The views of a scene show one set of named points, each view turned or mirrored, and shifted as a whole, with a little noise and some points left out.

Scene 1
View 1
tilo: [  6  -9  31 -10  -6  18  -6   8   9 -13 -10  -5 -16   0  22  10]
nalel: [ 10  12  -6   6 -14  14  17   7   2  12   0   4  25 -19   8  -7]
bima: [  5  -3  12   0 -13  18  -6   5  15  -2  -1   6  -4  -9  22   4]
zad: [  5  -4   3  -1   3   3 -15  -3   6   8  -6   5  -4  -4  14  -4]
Sote: [ 10  12   4  -2  -4  11   3   2   0  12  -8   7  14 -10  13  -9]
vab: [  8   0  -4  -2   8  -1  -2  -2  -7  13  -3  -3  13 -11   2  -6]
dur: [  7  -5  20 -10   3  11  -6   7  -4   0 -10  -4  -4  -3  13   3]
giduv: [  7   2 -27   9  10 -11  -1  -9  -5  25   4   1  25 -17  -4 -13]
nur: [  7  -3  -4  11 -19  16  -4   3  20   3   4   9   2 -14  23   1]
zod: [  5 -16   3   8 -15  18  -5   7  17  -8   5  -3  -5 -13  19  15]
bote: [  6  -3  15 -11   9   6   4   7 -14   1 -11 -13   7  -8  -1   1]
zuse: [  7   4  -4   0   4   1  -9  -6   3  15  -8   9   8  -8  12 -13]
View 2
bima: [  6   0   1   3 -19   2   5 -26   1 -22   6  18  -8  -5  -6  -9]
bote: [-11 -10   0  12  -4 -11  -2 -14   6  -4 -25   3  -2  -9   5 -12]
nur: [ 10   1   0  -3 -17  13   5 -17   7 -15  16  14 -17  -1  -9 -12]
vab: [ -4  -2  -2   5   3   0   3  -8  10   6 -13  -5 -13  -7   4 -13]
zuse: [  7   7  -3   6   0   1  11 -19  11   6   0  -2 -15 -10   1 -12]
tilo: [ -7  -5   0  11 -20 -10   7 -38  -4 -31  -6  29   1  -5  -1  -5]
nalel: [  8  -2   1   1 -11   7  -7  -5   7   2  -4  -5 -13  -7  -3 -17]
zod: [ -5  -7  -1   2 -11   7   9 -19   4 -18   6  20 -13   1  -2  -9]
zad: [ -2   4  -6   7   0  -2  15 -26   7  -6   1  12 -12  -8   1  -9]
dur: [ -6  -4   0  12 -10 -11   6 -27   1 -13 -13  12  -3 -10   3 -10]
giduv: [  0   0  -4  -4  14  12   4   4  20  21  -1 -15 -26  -4   6 -15]
View 3
zod: [-10  10   3  -5   0   4  -1  -2  12   3  22   1  13  15   5  16]
zuse: [ 0 -7 -2 -6  0 -6 13 -5 -5 11  8  4  0  9  4  1]
nur: [-4  7  9  1  7 -8  9  0 13  0 21 -5 23 19  1 15]
giduv: [ 26 -12   3  -1 -10   6   9  -9 -13  15  -3   7   1  12 -17  -3]
nalel: [ 19  -3  13 -14  -3  -6   3  -1   2   7   5  -1   6  16   6   0]
tilo: [-29  17   4 -22   5   1  -8   1  20   1  28   0   2  13  30  19]
vab: [ 10  -5   0 -14  -7   4   1  -6  -6  13   5   6  -5  10   3   1]
Sote: [  7  -5   9 -17   3 -13  10  -1   2   9   8  -2   1  14  13   2]
dur: [-12   7   3 -23  -1   0  -4  -3   8   9  16   3  -5  11  21   8]
View 4
Sote: [  2 -15   7 -23  13   3  15  -5 -11  -6  -4   2   0   7  -7   4]
bote: [ -1 -16  15  -7  11  -7  -7  -9  -7  -9   3 -11 -18   2 -15  11]
bima: [ 10   0  11 -14   4  -5   6   4  -1  -6   9  10  -5  12  -2 -18]
zad: [ 16  -4   1 -15   7  -1  -4  -2   1  -3  -2  13  -1   4 -13   0]
zod: [15  0  4 -7  1 -3  2  8  4 -5 10  9 -9 17 -6 -7]
dur: [ -4 -10  21 -16  13 -14  -2 -10  -8 -10   5  -4 -12   0  -6  -8]
giduv: [ 16 -22 -15 -14  10  22  16  -3  -7   0 -13  -4  -1  18 -21  37]
vab: [  9 -18   0 -13  11   6   6  -6  -6  -5  -4  -5  -8   9 -16  20]
nur: [ 19   1   0 -18   1   3  19  12  -2  -3   5  12   2  22   1  -9]

In a view up to two points have been moved. Name them for each view, in the order of its rows, or write -.
view 1: nalel, zod
view 2: -
view 3: -
view 4: dur
